Points, in no order, along strands that fork and pass close to each other.
Two points are linked if the straight distance between their rows is under 39.5. Some points are linked to none.
Z70: -3 -15 -21 -11 -5 10 1 -10 10 1 -1 -19 -12 -10 8 3 9 -5 17 5 -16 -7 0 11 -6 -5 4 -2 11 -8 -9 28 -1 0 -1 -2 16
Z949: -1 6 2 11 -1 -1 8 2 5 5 9 11 14 -10 -1 2 7 -6 -15 -3 -4 10 3 -6 0 8 -10 11 -3 9 2 -1 13 -4 12 7 -11
Z924: 0 -2 2 -6 4 -10 8 -15 2 28 19 8 13 2 7 3 9 -4 -13 9 -6 6 13 9 -16 11 -6 20 -12 18 5 9 7 -6 2 8 -1
Z446: 7 8 -6 7 -1 -4 4 12 10 -8 -4 1 -6 -16 10 2 -3 2 -9 -2 -13 -2 -3 -1 1 -3 -6 -17 7 5 -6 6 2 3 10 -4 6
Z530: 3 19 3 -10 -14 -5 1 -8 15 7 4 4 -9 10 14 2 -7 8 2 17 7 0 -2 10 -12 -10 -19 -9 -15 23 6 -7 -17 -14 -4 2 3
Z589: -12 -19 21 -3 4 -7 -1 0 -3 23 2 -6 6 10 -6 2 4 -4 -8 -18 1 3 0 -19 1 5 1 14 -2 2 -6 -7 1 -24 4 4 -6
Z733: -4 -6 1 6 -5 7 7 -12 -2 8 18 9 15 6 -5 7 12 -1 -1 9 6 4 6 9 -16 14 4 31 -13 10 2 4 7 -1 -6 5 -4
Z888: -1 13 -12 13 12 -4 8 0 1 -5 6 14 12 -11 18 -10 6 3 3 -5 -8 2 10 8 -3 3 5 -3 10 -12 1 11 3 37 1 -11 4
Z243: 8 -6 15 -13 7 -10 -9 -23 -9 9 8 13 2 20 1 -3 5 -2 -4 10 2 -9 9 5 -4 6 6 17 -19 6 7 -6 -5 -8 -15 12 -2
Z519: -13 -17 -19 -5 0 3 8 -17 7 6 18 -8 4 1 4 7 17 -6 3 9 -10 -2 4 7 -9 7 3 20 -1 1 -3 22 3 0 0 0 8
Z851: 0 0 7 -1 -10 8 3 -10 0 1 10 8 8 8 -9 9 5 4 5 17 12 2 6 12 -12 11 2 20 -21 13 3 -3 -3 -3 -10 8 -4
Z338: 2 11 2 7 -9 11 2 11 -7 -8 1 6 6 6 -14 11 -9 6 -1 -1 12 -4 -8 -7 -6 0 -2 2 -10 6 4 -16 -3 -4 -5 6 -5
Z367: -6 0 2 -3 4 10 -7 1 -11 -21 -2 -4 8 -5 -13 -15 12 2 9 2 10 5 -1 -5 21 10 5 -1 6 -13 -7 -4 1 22 2 -3 -7
Z872: -6 24 -6 19 -3 9 11 15 7 -13 5 13 20 -15 7 -1 -4 -4 1 -15 -2 12 3 -4 3 0 -6 -3 5 -1 1 -4 4 17 13 -14 -11
Z501: 0 -5 -8 1 6 1 -2 0 0 -5 -9 -10 -8 -5 12 -11 -1 0 13 -18 -7 -3 -12 1 12 -14 15 -13 22 -20 -11 9 4 7 -4 -9 11
Z160: 1 1 5 12 -9 -1 8 9 1 12 8 10 14 2 -7 13 -5 1 -6 -16 8 -1 -2 -10 -13 -4 -9 10 -7 13 5 -13 1 -16 0 -3 -9
Z577: 2 -9 -12 -14 -14 12 1 -7 15 0 -6 -19 -16 -6 5 1 0 4 18 17 -6 1 5 19 -9 -3 3 -8 5 5 -9 25 -5 -1 3 -1 14
Z887: 5 -6 0 2 8 3 -1 -6 -18 -8 -2 -4 -4 13 4 -7 -7 5 17 -6 12 -13 -10 13 4 -2 16 -1 6 -18 -5 -7 -4 19 -23 -7 12
Z14: -3 18 -6 14 -3 9 10 7 5 -6 9 15 21 -18 3 1 9 -2 -6 8 -9 11 13 4 -3 16 -14 3 -7 3 3 13 7 18 14 0 -10
Z471: 7 11 -5 -16 -9 -1 -5 6 7 -1 -10 -4 -14 -12 4 -1 -8 -1 -8 34 -4 -4 5 6 0 3 -14 -16 -8 22 4 7 -8 -2 13 11 7
Z944: -3 2 -11 1 7 -3 -2 -2 10 -14 -3 -3 4 -21 7 -6 13 -2 5 -3 -16 11 3 -6 11 1 0 -10 5 -10 -6 10 4 12 10 -6 -4
Z902: -11 -8 3 12 -9 -3 9 14 19 5 -2 -5 7 -4 -3 13 -5 0 -2 -26 -2 13 -2 -7 -7 -5 -5 2 10 2 -5 -7 4 -21 12 -11 -1
Z448: -1 9 -10 2 -1 10 1 8 7 -17 -6 1 7 -21 2 -5 10 8 7 4 -8 1 6 -2 9 7 0 -10 4 -5 -12 12 -6 17 10 -4 2
Z455: -2 -5 12 -6 -11 13 2 -10 0 -10 -1 -3 0 14 -17 11 3 8 10 20 16 -2 3 11 -12 11 4 14 -14 2 -2 -3 -8 -5 -14 6 2
Z513: -4 14 0 -3 -6 13 -8 18 -2 -16 -11 -4 -2 -10 -15 1 -1 1 -7 14 3 -1 -3 -17 10 9 -6 -12 -1 2 -5 -3 -1 -3 14 13 0
Z939: 3 19 1 13 2 -4 2 4 -1 5 5 17 15 -9 0 -3 -3 -13 -23 -5 -4 8 2 -10 7 4 -11 1 0 7 11 -10 17 -3 11 8 -17
Z424: 1 -2 -1 4 10 -19 -1 7 7 -6 -6 -2 -6 -9 12 -11 -6 -5 -12 -17 -12 9 -5 -8 16 -14 0 -16 16 -6 0 -6 11 -3 10 -7 -2
Z962: 7 -10 -9 -19 2 20 -10 -4 1 -18 -20 -10 -11 -18 -11 -8 17 3 15 14 -7 -6 2 -3 6 12 -4 -6 6 -10 -3 21 -12 12 8 5 1
Z676: 3 -6 -6 -14 -9 12 -2 -2 9 -7 -10 -10 -11 -10 -4 2 4 6 8 24 -2 -1 5 11 -4 6 -2 -5 -2 8 -6 20 -8 7 7 4 6
Z996: 4 22 -3 14 -7 10 10 5 4 3 10 18 18 -9 1 7 -1 -5 -9 11 -1 6 8 9 -11 11 -13 9 -11 14 11 4 6 12 7 3 -9
Z827: 13 25 -3 2 3 2 -9 8 -22 -11 -1 16 3 4 0 -1 -16 4 -6 6 13 -10 -7 -3 4 -5 -6 -8 -10 3 16 -23 -3 11 -9 6 -4
Z382: -5 -10 -1 -4 -5 7 -1 2 14 -7 -14 -20 -8 -14 -10 5 10 0 5 0 -8 5 -1 -8 0 0 -4 -16 8 -3 -15 14 0 -15 15 8 -1
Z880: -12 -17 3 6 2 -13 9 3 9 21 8 -2 6 0 15 6 2 0 -8 -23 -9 1 0 -5 -9 -1 -5 15 4 3 0 2 5 -19 9 -10 4
Z188: 1 -2 -7 0 -9 -11 10 -8 19 18 12 -3 -9 5 22 2 -4 2 5 6 -8 6 5 21 -17 -6 -4 0 -2 12 3 9 -4 -4 -1 -14 17
Z47: -3 -14 7 -18 -3 -12 -2 -19 3 25 5 -10 -14 13 17 -5 -1 -3 3 16 -5 -3 8 8 -10 -2 -2 5 -10 14 1 11 -12 -13 -4 4 7
Z131: 11 18 -6 -11 -3 -6 -2 0 12 2 -5 7 -15 -10 13 -4 -3 1 -8 35 -8 0 8 13 -1 2 -13 -19 -6 14 8 6 -5 11 8 2 6
Z197: 4 23 -1 -3 -7 0 1 -10 8 7 7 20 1 -1 6 0 7 3 -3 33 3 6 11 19 -7 10 -8 5 -14 11 14 2 -2 15 -5 5 -5
Z600: 1 10 -14 12 1 3 9 1 11 -6 6 8 10 -18 19 1 6 4 7 -6 -13 5 8 13 -6 3 3 -5 7 -6 -7 17 -1 24 4 -16 9
Z157: -2 2 -9 -12 -3 -4 1 -22 13 10 10 1 -12 4 14 -4 11 0 5 30 -3 3 7 19 -7 5 0 7 -3 6 4 14 -2 10 -5 -4 7
Z83: -4 -22 -6 -14 0 8 -4 -20 -2 -1 4 -11 -10 5 -10 3 14 -4 8 20 -1 -11 3 2 -3 12 4 17 -2 -4 -2 17 -2 1 -6 6 6
Z279: -8 1 8 -2 5 -7 -14 13 -8 -14 -3 -4 10 -4 -13 -6 -10 -14 -12 -8 6 16 -2 -6 22 -8 5 -6 8 -4 6 -21 10 4 13 4 -15
Z476: 6 12 -9 -2 -2 8 -1 15 7 -16 -13 -3 -3 -23 6 -3 -2 6 3 4 -12 -5 0 -1 10 -3 -1 -23 7 0 -9 12 -6 10 12 -3 9
Z576: -7 -11 13 10 0 2 0 6 -9 1 -3 -7 0 22 -17 4 -5 4 6 -20 15 5 -9 -7 -3 -4 7 1 9 -14 -2 -18 -1 -17 -9 -10 -2
Z124: 5 -17 -5 -15 12 -3 -8 -15 -1 -2 -7 -7 -14 -10 -6 -9 17 -3 -6 14 -8 -8 3 -8 6 10 -9 5 0 0 2 14 2 2 7 14 -3
Z432: 9 -9 10 -4 7 -16 -3 -4 -5 20 3 5 -4 8 9 -1 -5 1 -12 0 -6 -7 4 -1 -7 -3 0 6 -11 11 3 -1 -4 -10 -4 5 1
Z593: 8 17 -10 16 0 3 8 12 -3 -5 2 15 5 -3 6 4 -11 6 -1 -15 6 -1 -5 1 -4 -9 -2 -4 3 2 7 -10 1 18 -4 -13 -4
Z361: -8 -7 6 9 -4 -9 10 10 12 15 6 3 12 -5 2 8 -1 -3 -12 -22 -2 7 1 -10 -7 -1 -12 9 2 11 -1 -7 5 -22 13 -5 -5
Z510: -1 -16 4 4 2 -1 -1 2 -8 5 -5 -9 -15 21 -1 1 -9 4 15 -14 2 -11 -7 3 -6 -8 12 1 7 -19 -3 2 -6 -12 -19 -8 12
Z598: 7 -10 -2 5 5 -18 -4 -1 -6 9 -1 8 -10 20 15 2 -14 8 9 -21 0 -13 -4 5 -8 -20 6 2 0 -8 13 -9 -8 -1 -20 -17 9
Z226: -3 2 3 13 6 7 5 -8 -19 -6 16 13 15 9 -3 -6 11 -2 5 -4 13 4 -3 2 1 10 8 23 -2 -5 6 -7 13 17 -12 -4 -10
Z814: 11 4 1 3 2 -13 -5 7 -12 2 -2 14 1 15 0 7 -16 7 -3 -16 9 -12 -4 -6 -7 -22 -5 -7 -8 5 15 -22 -8 -7 -13 -5 -2
Z97: 2 12 0 -9 -17 -4 3 2 16 9 -1 -9 -10 3 9 5 -17 3 3 16 1 2 -1 10 -13 -8 -16 -17 -9 27 2 -2 -15 -17 6 -1 11
Z554: 1 8 -4 14 -2 -1 7 15 4 -3 2 10 6 -4 2 3 -8 -1 -7 -20 5 6 -7 -8 0 -8 -3 0 9 4 4 -14 8 1 3 -10 -9
Z92: 4 -14 -2 4 8 -11 -3 3 -12 4 -3 -4 -15 17 10 -6 -15 5 10 -21 3 -13 -13 4 1 -15 12 -4 13 -17 4 -2 -2 -2 -19 -11 10
Z35: 2 8 -3 4 2 -6 0 10 6 -5 -3 3 -1 -16 3 -2 -2 -4 -19 3 -11 3 -1 -13 10 1 -11 -11 2 5 -3 -1 7 -4 15 9 -4
Z691: 5 4 6 -4 -4 -8 5 -9 2 30 14 13 18 7 5 9 0 -3 -8 0 2 5 11 10 -18 6 -10 15 -19 26 8 -2 -2 -13 0 4 -6
Z130: 7 23 -1 -3 -10 0 1 -2 13 -1 1 8 -9 5 8 7 -7 8 4 17 7 -2 -3 16 -8 -9 -7 -5 -15 13 8 -10 -13 3 -9 -4 3
Z370: -13 -14 -9 -7 13 -2 -10 -15 -2 -13 2 -16 3 -4 -1 -10 10 -13 11 -11 -7 9 -4 -4 21 -5 15 0 13 -24 -2 0 8 12 1 -6 -1
Z254: 2 1 -4 -5 -17 -1 6 2 20 8 1 -9 -10 3 8 5 -11 6 9 9 -1 6 0 19 -15 -9 -6 -10 -4 19 -2 7 -10 -9 0 -8 13
Z377: -1 -12 -4 -4 -4 10 -1 -1 8 -9 -7 -14 -8 -10 -9 3 10 4 5 7 -2 -1 -2 0 -1 5 -1 -3 3 -2 -12 18 0 -1 8 7 4
Z807: -8 1 -2 9 -11 5 8 15 21 -8 -4 -6 6 -14 0 10 -1 1 2 -17 -6 13 -4 -4 -2 -5 0 -8 12 -3 -11 0 4 -11 13 -9 1
Z859: 0 -8 4 3 -3 16 0 5 2 -3 -17 -18 -16 4 -16 1 4 2 14 -6 2 2 -5 -3 1 -7 9 -15 16 -20 -18 12 -1 -14 2 0 7
Z390: -7 -12 0 -2 6 -12 -6 4 8 -10 -11 -14 -4 -9 2 -5 -6 -8 1 -19 -11 14 -1 -5 16 -17 10 -15 16 -14 -4 -3 10 -5 9 -5 -2
Z172: 11 17 2 11 4 -7 0 3 -13 13 8 24 15 1 -2 0 -8 -8 -19 -11 5 -2 -1 -9 0 -1 -9 4 -4 10 19 -18 13 -8 1 7 -20
Z433: 10 12 9 -6 -3 -17 -1 -8 4 33 10 16 11 10 11 9 -5 -2 -10 -1 -2 0 10 8 -15 -3 -14 3 -18 23 14 -10 -7 -13 -1 0 -5
Z934: -13 -10 12 8 -2 0 0 9 2 -2 -4 -8 5 11 -18 4 -6 -4 -1 -20 11 16 -4 -9 3 -8 8 2 11 -9 -1 -16 6 -15 2 -6 -5
Z311: 10 17 0 11 7 -4 -3 5 -22 -1 8 21 12 4 0 -6 -8 -5 -12 -11 12 0 -8 -5 5 -4 -5 -1 0 4 16 -22 11 5 -5 1 -20
Z216: -9 21 -4 14 -4 14 7 12 1 -16 5 12 22 -16 -3 -8 7 -2 4 -2 0 11 7 -5 9 8 -6 5 -2 -2 -1 2 2 19 13 -5 -13
Z33: 1 -11 -2 5 12 -12 0 -7 -12 5 10 6 -4 12 9 -8 0 1 -4 -10 -1 -6 -6 0 4 -4 11 10 6 -10 6 -3 6 4 -15 -6 3
Z314: 11 2 12 -10 11 -24 -3 -12 -3 36 6 16 3 13 20 0 -3 -1 -17 -3 -10 -4 9 4 -11 -3 -4 4 -14 13 13 -5 -6 -10 -3 3 -2
Z40: 0 -7 10 -21 -8 -1 -3 -13 2 6 -7 -7 -13 4 -6 0 -1 1 4 30 7 -3 8 7 -7 5 -7 0 -12 20 -2 6 -13 -14 1 16 0
Z819: 9 4 -3 5 -3 4 3 12 3 -6 -9 0 -9 0 1 4 -13 11 6 -7 3 -7 -8 5 -3 -10 8 -11 3 -1 -4 0 -8 7 -7 -5 9
Z250: -14 4 1 10 -5 5 3 9 12 -14 0 1 18 -12 -7 5 2 -10 -1 -11 -3 22 6 -8 8 1 1 4 1 -2 -3 -8 10 0 14 -2 -12
Z876: 4 13 -3 -7 -9 6 -6 17 0 -7 -10 -6 -8 -14 -5 5 -9 1 -11 23 1 -8 -2 -9 -1 7 -11 -11 -8 13 0 0 -4 -9 14 17 5
Z80: 16 19 1 -1 2 -10 -8 -1 -9 -5 -2 17 -3 12 3 3 -18 5 -4 -1 10 -12 -3 1 -3 -21 -6 -9 -14 5 18 -23 -9 4 -16 3 0
Z324: 2 -5 20 -23 -4 -12 -7 -19 1 23 0 -1 -8 19 18 -2 -1 -1 1 10 2 -1 4 5 -7 -2 -9 2 -17 20 2 0 -20 -19 -5 10 1
Z199: 3 -5 21 -20 -5 -6 -8 -10 -3 11 -7 -5 -14 14 2 2 -7 -1 1 17 8 -8 6 2 -7 -1 -7 -2 -16 15 1 0 -21 -19 -5 16 0
Z428: 3 16 -7 7 0 11 5 11 -1 -13 -2 9 7 -9 2 -6 -1 10 6 3 1 -3 4 6 4 6 6 -3 -2 0 -6 4 -7 27 1 -6 2
Z234: -10 -6 -5 -9 10 5 -15 -8 -5 -19 -3 -14 9 -10 -10 -16 15 -6 16 -5 1 10 2 -2 23 4 9 -6 11 -21 -5 -1 -1 23 5 -6 -6
Z540: -5 0 15 -4 -4 -3 1 9 -1 16 0 -4 8 -2 -11 9 -4 -2 -15 -5 4 -1 -1 -20 0 7 -13 2 -5 18 -8 -6 -2 -26 12 15 -4
Z729: 1 -2 5 9 9 -4 2 -8 -15 5 15 15 14 9 -3 -8 8 -5 -8 -10 7 6 -2 -4 2 6 5 22 -1 0 9 -11 17 2 -7 1 -16
Z26: 8 1 1 3 4 -10 2 -2 -1 12 5 10 2 -2 2 0 1 0 -19 3 -5 -2 3 -1 -4 4 -5 7 -8 11 4 -1 6 -3 1 9 -5
Z73: 5 18 -1 3 -11 5 0 7 0 -2 1 6 2 4 -6 16 -13 4 0 5 10 -6 -1 2 -12 -8 -5 0 -17 13 10 -15 -9 -3 -5 2 1
Z28: 3 30 -8 6 -4 11 -3 22 -8 -12 -2 4 6 -10 -1 0 -15 4 -5 -1 6 -5 -7 -11 2 1 -5 -10 -3 3 5 -13 -2 9 7 -1 1
Z277: 8 1 -5 5 11 -10 -1 7 1 -9 -9 -2 -11 -10 17 -12 -6 2 -2 -16 -9 0 -9 -2 14 -14 6 -20 19 -9 -4 3 5 10 2 -8 4
Z470: -3 0 -8 4 1 10 1 2 2 -11 -6 -4 3 -8 6 -9 4 7 14 -13 -1 0 -6 2 9 -4 14 -7 15 -16 -15 9 -1 17 -3 -10 9
Z889: 1 -16 -1 -10 -1 -12 -1 -10 4 16 2 -13 -20 5 14 -2 -4 -3 3 8 -11 -10 7 8 -7 -7 1 1 -2 7 0 18 -7 -9 -2 2 11
Z583: 7 22 1 4 -6 -1 3 -7 6 13 13 22 10 0 1 5 0 -2 -9 18 1 6 11 15 -14 7 -10 6 -16 17 17 -3 2 5 -2 7 -9
Z813: 7 20 -7 11 -3 8 6 8 -3 -8 -1 14 5 0 4 1 -11 10 9 -5 9 -5 -1 12 -4 -6 7 -3 -8 2 2 -10 -11 30 -9 -13 2
Z878: 6 -8 0 -14 1 21 -8 -2 -9 -18 -22 -12 -15 -5 -19 -9 10 6 16 11 3 -10 -1 -3 10 10 3 -14 8 -15 -8 12 -7 10 0 4 1
Z684: -9 -23 2 1 4 -14 2 2 0 25 5 -3 -3 13 18 4 -1 0 -3 -19 -14 -9 -2 -4 -8 -5 2 12 2 1 1 6 -2 -17 0 -9 8
Z739: 1 -18 4 -23 -5 2 -6 -23 -2 2 -4 -13 -19 7 -8 -1 7 -2 10 30 5 -9 8 7 -6 10 -1 10 -6 7 0 14 -10 -6 -2 11 1
Z845: 5 36 -9 9 -9 13 -2 21 -4 -6 1 11 10 -14 2 3 -12 1 -9 11 3 -3 4 -6 -4 8 -13 -1 -13 8 12 -8 0 11 10 1 0
Z293: -10 3 3 7 -4 -4 4 2 13 -3 1 2 20 -18 -5 5 2 -16 -13 -8 -7 21 8 -10 7 3 -8 6 -3 5 0 -8 16 -9 20 6 -15
Z383: 8 -9 -9 -17 4 7 -10 -2 3 -14 -17 -9 -14 -18 -8 -8 17 0 0 15 -10 -3 1 -9 10 11 -11 -9 2 -2 1 16 -6 6 14 14 -5
Z212: 3 -3 4 9 0 5 3 8 -14 -7 -7 -3 0 20 -14 8 -11 12 14 -21 20 -6 -12 0 -7 -10 4 -8 5 -13 0 -17 -7 -6 -18 -12 3
Z171: 2 6 -8 8 -7 15 8 13 11 -9 -11 -4 4 -11 8 1 -3 12 16 -18 -2 -1 -7 7 -1 -10 13 -14 15 -11 -17 8 -5 11 0 -17 13
Z27: 13 6 -2 1 6 -8 -3 2 -1 -4 -7 5 -16 1 9 -3 -10 6 -3 8 -2 -7 -2 8 3 -7 4 -10 -2 2 4 1 -5 12 -8 1 6
Z426: -2 -10 -18 1 1 0 4 -7 9 -2 3 -10 -6 -9 15 2 9 -3 10 -6 -18 -5 -3 6 1 -6 9 -2 12 -14 -8 22 5 3 0 -8 15
Z976: -4 1 5 -3 7 -13 -3 0 5 1 -4 0 2 -13 -3 -6 1 -11 -22 0 -9 6 2 -19 17 1 -12 -5 0 4 -1 -8 11 -10 17 15 -10
Z840: -10 3 9 3 -7 2 2 14 9 1 -5 -8 3 -5 -16 9 -5 -4 -10 -4 3 6 -4 -17 1 1 -7 -3 3 6 -8 -7 2 -21 15 11 -3
Z979: 12 1 10 -7 2 7 -5 -3 -16 -16 -20 -9 -18 15 -9 -3 -12 8 16 7 12 -16 -4 12 3 -4 10 -20 2 -16 -5 -5 -12 5 -20 3 9
Z573: 5 -7 -11 6 15 -16 3 -3 -3 7 5 4 -12 5 22 -7 -4 1 -3 -10 -12 -7 -3 6 3 -11 12 -1 12 -12 6 7 6 10 -11 -10 12
Z844: 3 -16 2 -1 5 -13 0 1 3 8 -3 -10 -16 -2 9 -5 -2 -1 -5 -12 -12 -6 -2 -8 3 -8 1 -6 8 -3 -5 11 2 -13 4 2 5
Z121: -12 -22 -13 -6 7 4 3 -23 0 3 13 -9 -1 6 -5 2 20 -9 2 7 -10 -10 -2 -3 3 8 5 22 3 -8 -3 16 3 -1 -4 4 4
Z812: -2 -1 -7 6 -9 8 6 10 18 -9 -7 -11 2 -18 7 6 3 7 11 -13 -11 6 -4 3 -2 -6 5 -14 13 -9 -16 14 1 -3 8 -9 9
Z294: -12 -10 -18 -1 16 -7 3 -13 2 -4 8 -6 -1 1 12 -7 12 -13 4 -12 -16 1 -6 -3 18 -9 13 3 16 -23 -1 8 10 8 -3 -9 3
Z992: 0 1 4 5 -5 13 1 5 -8 -13 -1 2 4 4 -15 2 2 8 3 8 11 -2 -4 -3 3 10 4 6 -5 -1 -4 -5 0 7 -6 5 -3
Z301: -8 -10 -11 6 4 -6 5 -3 10 -1 5 -7 -1 -4 12 0 8 -5 3 -14 -12 4 -3 -2 4 -5 10 6 12 -13 -6 10 10 -1 1 -9 6
Z713: -1 -7 7 -8 5 17 -11 -5 -12 -15 -19 -21 -12 5 -23 -11 10 -2 14 2 7 1 -4 -4 16 5 6 -17 17 -23 -12 1 1 4 0 2 -2
Z601: -6 3 13 -1 4 1 -12 15 -13 -14 -4 -11 3 6 -19 -4 -10 -7 -4 -7 16 10 -11 -3 19 -7 7 -14 12 -9 2 -25 5 2 4 0 -9
Z756: -5 -6 -7 2 11 -14 9 -12 5 20 19 7 6 -1 14 3 11 -4 -15 4 -16 1 10 8 -12 4 -2 13 0 1 7 13 12 1 2 0 5
Z9: 4 5 -2 -6 1 5 -8 7 -8 -13 -7 6 0 -9 -10 -8 6 0 -10 20 2 -2 0 -12 15 13 -7 -3 -5 2 2 1 1 9 7 14 -8
Z22: -10 1 7 1 -8 3 2 15 15 -3 -12 -19 -3 -11 -13 10 -3 -6 -4 -3 -4 10 -3 -14 0 -4 -7 -17 8 2 -14 1 -1 -25 22 8 3
Z864: 2 5 -13 9 16 -8 5 -4 -8 1 7 10 0 1 20 -11 1 1 -1 -9 -3 -2 -2 7 1 -4 12 -1 13 -14 4 4 6 30 -8 -13 8
Z425: -5 -3 9 11 6 -6 4 -1 -1 12 11 13 18 4 -2 -4 2 -12 -11 -24 4 13 3 -8 2 -1 1 20 1 5 10 -15 19 -10 4 -4 -19
Z165: 14 24 -4 -4 2 -5 -4 6 5 -4 -10 10 -17 -6 14 -6 -11 4 -5 25 -5 -6 3 10 5 -5 -3 -19 -6 6 8 -1 -10 19 -2 0 7
Z44: -8 -24 16 -7 4 -5 -2 -7 -11 23 5 -7 3 15 0 3 5 -2 -3 -9 -1 -8 -1 -11 -5 8 5 18 -6 1 -4 1 -3 -20 -5 5 1
Z885: -5 -3 4 -6 6 -9 -13 1 0 -11 -7 -6 3 -10 -12 -8 1 -11 -14 0 -4 14 1 -15 23 -3 -4 -6 1 -2 2 -11 13 0 15 12 -13
Z100: -1 -18 8 -1 -4 8 0 -5 -6 3 -4 -14 -14 22 -12 6 -2 3 16 3 5 -10 0 6 -11 2 10 5 0 -16 -9 9 -9 -13 -16 -1 11
Z978: -5 1 -1 -3 -10 23 2 6 -3 -16 -4 1 8 -4 -19 4 12 9 9 18 10 1 3 0 1 19 -1 8 -10 -1 -7 7 -5 12 1 4 -3
Z985: 0 -6 -3 -4 4 11 -3 -8 -15 -12 -3 -9 -2 7 -6 -11 6 3 17 3 9 -11 -6 5 10 9 16 1 9 -20 -10 3 -1 22 -13 -6 7
Z380: 3 2 1 10 -3 -1 1 13 -10 -2 -2 7 4 15 -10 12 -12 9 4 -22 18 -9 -8 -10 -9 -16 -4 -5 0 -2 9 -23 -3 -10 -11 -10 -5
Z220: 5 2 13 0 -3 -3 -1 0 -9 18 6 12 19 9 -11 11 -5 -2 -9 -8 8 -6 2 -10 -9 5 -8 13 -18 18 4 -14 -5 -20 -3 12 -9
Z460: 4 10 0 -7 -1 -12 3 -16 14 15 10 10 -9 3 15 -4 5 2 -5 26 -3 6 7 18 -10 2 -7 2 -8 11 10 6 -2 6 -5 0 2
Z357: -13 -5 -5 1 1 3 -4 -4 11 -16 -2 -7 11 -14 -7 -2 12 -7 6 -6 -8 19 6 -8 11 3 5 2 2 -11 -7 1 7 6 11 -1 -10
Z117: 5 8 -3 11 -3 -8 3 16 -1 10 4 14 8 0 2 10 -14 -1 -11 -22 7 -6 -3 -16 -8 -13 -12 -2 1 11 11 -20 6 -14 1 -9 -11
Z764: -14 -15 11 6 1 -5 4 -5 1 11 10 1 12 7 -5 1 7 -6 -7 -19 2 9 2 -12 1 2 6 24 1 -3 0 -8 12 -16 3 -1 -8
Z445: -8 -8 -18 -6 -3 3 6 -16 12 6 14 -5 -4 4 9 5 10 -4 9 20 -7 0 6 18 -8 3 7 14 -1 3 -1 20 -1 10 -6 -8 14
Z53: 6 -3 2 4 -4 13 3 11 2 -2 -15 -10 -15 3 -7 5 -8 10 13 -8 3 -4 -9 4 -5 -9 10 -15 10 -12 -12 7 -5 -7 -5 -3 11
Z797: -3 -11 6 -5 -11 14 1 -8 4 -2 -3 -12 -8 13 -12 10 0 6 16 16 11 -2 1 14 -14 7 8 7 -6 -4 -8 8 -9 -6 -11 0 7
Z8: -14 -12 8 2 1 -7 -4 10 8 -8 -9 -12 6 -2 -14 4 -9 -12 -5 -20 -3 19 3 -8 8 -12 9 -8 11 -7 -2 -12 8 -13 12 -2 -6
Z148: 7 25 -5 6 5 1 -9 17 -15 -9 -1 9 3 -7 3 -9 -13 -1 -14 3 5 -3 -7 -10 13 0 -8 -11 1 2 10 -17 3 10 4 5 -6
Z521: 3 3 16 -2 6 4 -9 7 -24 -17 -6 -9 -3 11 -19 -5 -4 2 -1 5 17 -3 -13 -6 16 4 1 -14 7 -10 -1 -20 1 -1 -8 6 -8
Z206: -2 -18 13 -9 1 -4 -4 -17 -9 11 8 -2 0 18 -4 4 5 0 0 7 3 -9 5 1 -9 7 7 20 -13 3 0 1 -7 -12 -14 6 2
Z981: 8 -6 6 3 5 -3 -2 -3 -15 -7 2 2 -6 14 -1 -3 -7 7 5 -5 9 -7 -7 6 1 -1 9 3 -2 -9 3 -8 -3 7 -20 -1 3
Z937: -11 -5 -4 3 -7 19 3 -4 3 -13 9 -2 13 -7 -12 3 20 2 9 8 5 9 4 -3 -1 18 2 21 -5 -3 -9 10 6 9 4 3 -6
Z384: -8 -11 3 4 -3 8 4 -8 -2 -2 11 1 11 -1 -12 2 17 -1 -1 4 5 6 2 -6 -2 15 3 25 -6 0 -5 3 12 -1 -1 7 -7
Z668: 3 1 16 -8 1 -6 -4 -2 -10 18 2 5 10 0 -11 6 -3 -3 -16 4 5 -7 2 -12 0 12 -10 7 -14 20 -3 -7 -4 -22 3 22 -8
Z143: 3 -10 7 -1 1 17 -3 -3 -12 -7 -16 -20 -20 13 -19 -4 3 0 16 0 6 -5 -3 -1 3 1 9 -14 14 -24 -17 7 0 -9 -8 0 5
Z950: 0 -4 -9 3 5 -13 8 -6 12 16 13 3 -6 3 21 4 1 -1 -3 2 -12 0 6 15 -13 -4 3 6 2 1 7 13 1 3 -5 -12 14
Z800: 8 0 10 -2 6 4 -7 6 -19 -13 -13 -8 -14 9 -12 -6 -9 5 4 3 10 -11 -11 -3 10 -2 4 -19 7 -9 -4 -6 -3 1 -10 6 0
Z776: -9 -18 -1 3 14 -16 1 -6 -11 19 12 6 0 17 16 -5 2 -4 -7 -18 -11 -10 -3 -6 2 -5 10 17 5 -10 9 -1 6 -8 -10 -10 2
Z995: 2 -1 -2 -3 10 -1 -10 -2 -11 -13 -2 3 0 -5 -7 -15 12 0 -5 6 2 3 -3 -7 20 8 -1 -1 3 -8 1 -1 8 18 2 5 -9
Z491: -5 -6 -2 5 5 8 1 -11 -19 -11 10 0 8 11 -3 -7 10 0 12 0 11 -5 -4 4 8 13 14 16 5 -16 -3 -3 7 22 -16 -7 2

A fork is a point with three links, a tip a point with one. Leave the first point through the second and follow the links. Name the first fork or tip that comes.
Z294 / Z370 => Z124
Z764 / Z425 => Z33
Z887 / Z985 => Z243
Z889 / Z47 => Z872
Z814 / Z380 => Z361
Z950 / Z188 => Z598

Follow the links from the first point to the second, and from the first to the third. Name the last point that the two ways share.
Z840 / Z684 / Z432 => Z160
Z448 / Z540 / Z985 => Z160
Z425 / Z476 / Z600 => Z33
Z888 / Z576 / Z976 => Z361
Z589 / Z813 / Z277 => Z361
Z864 / Z432 / Z446 => Z448
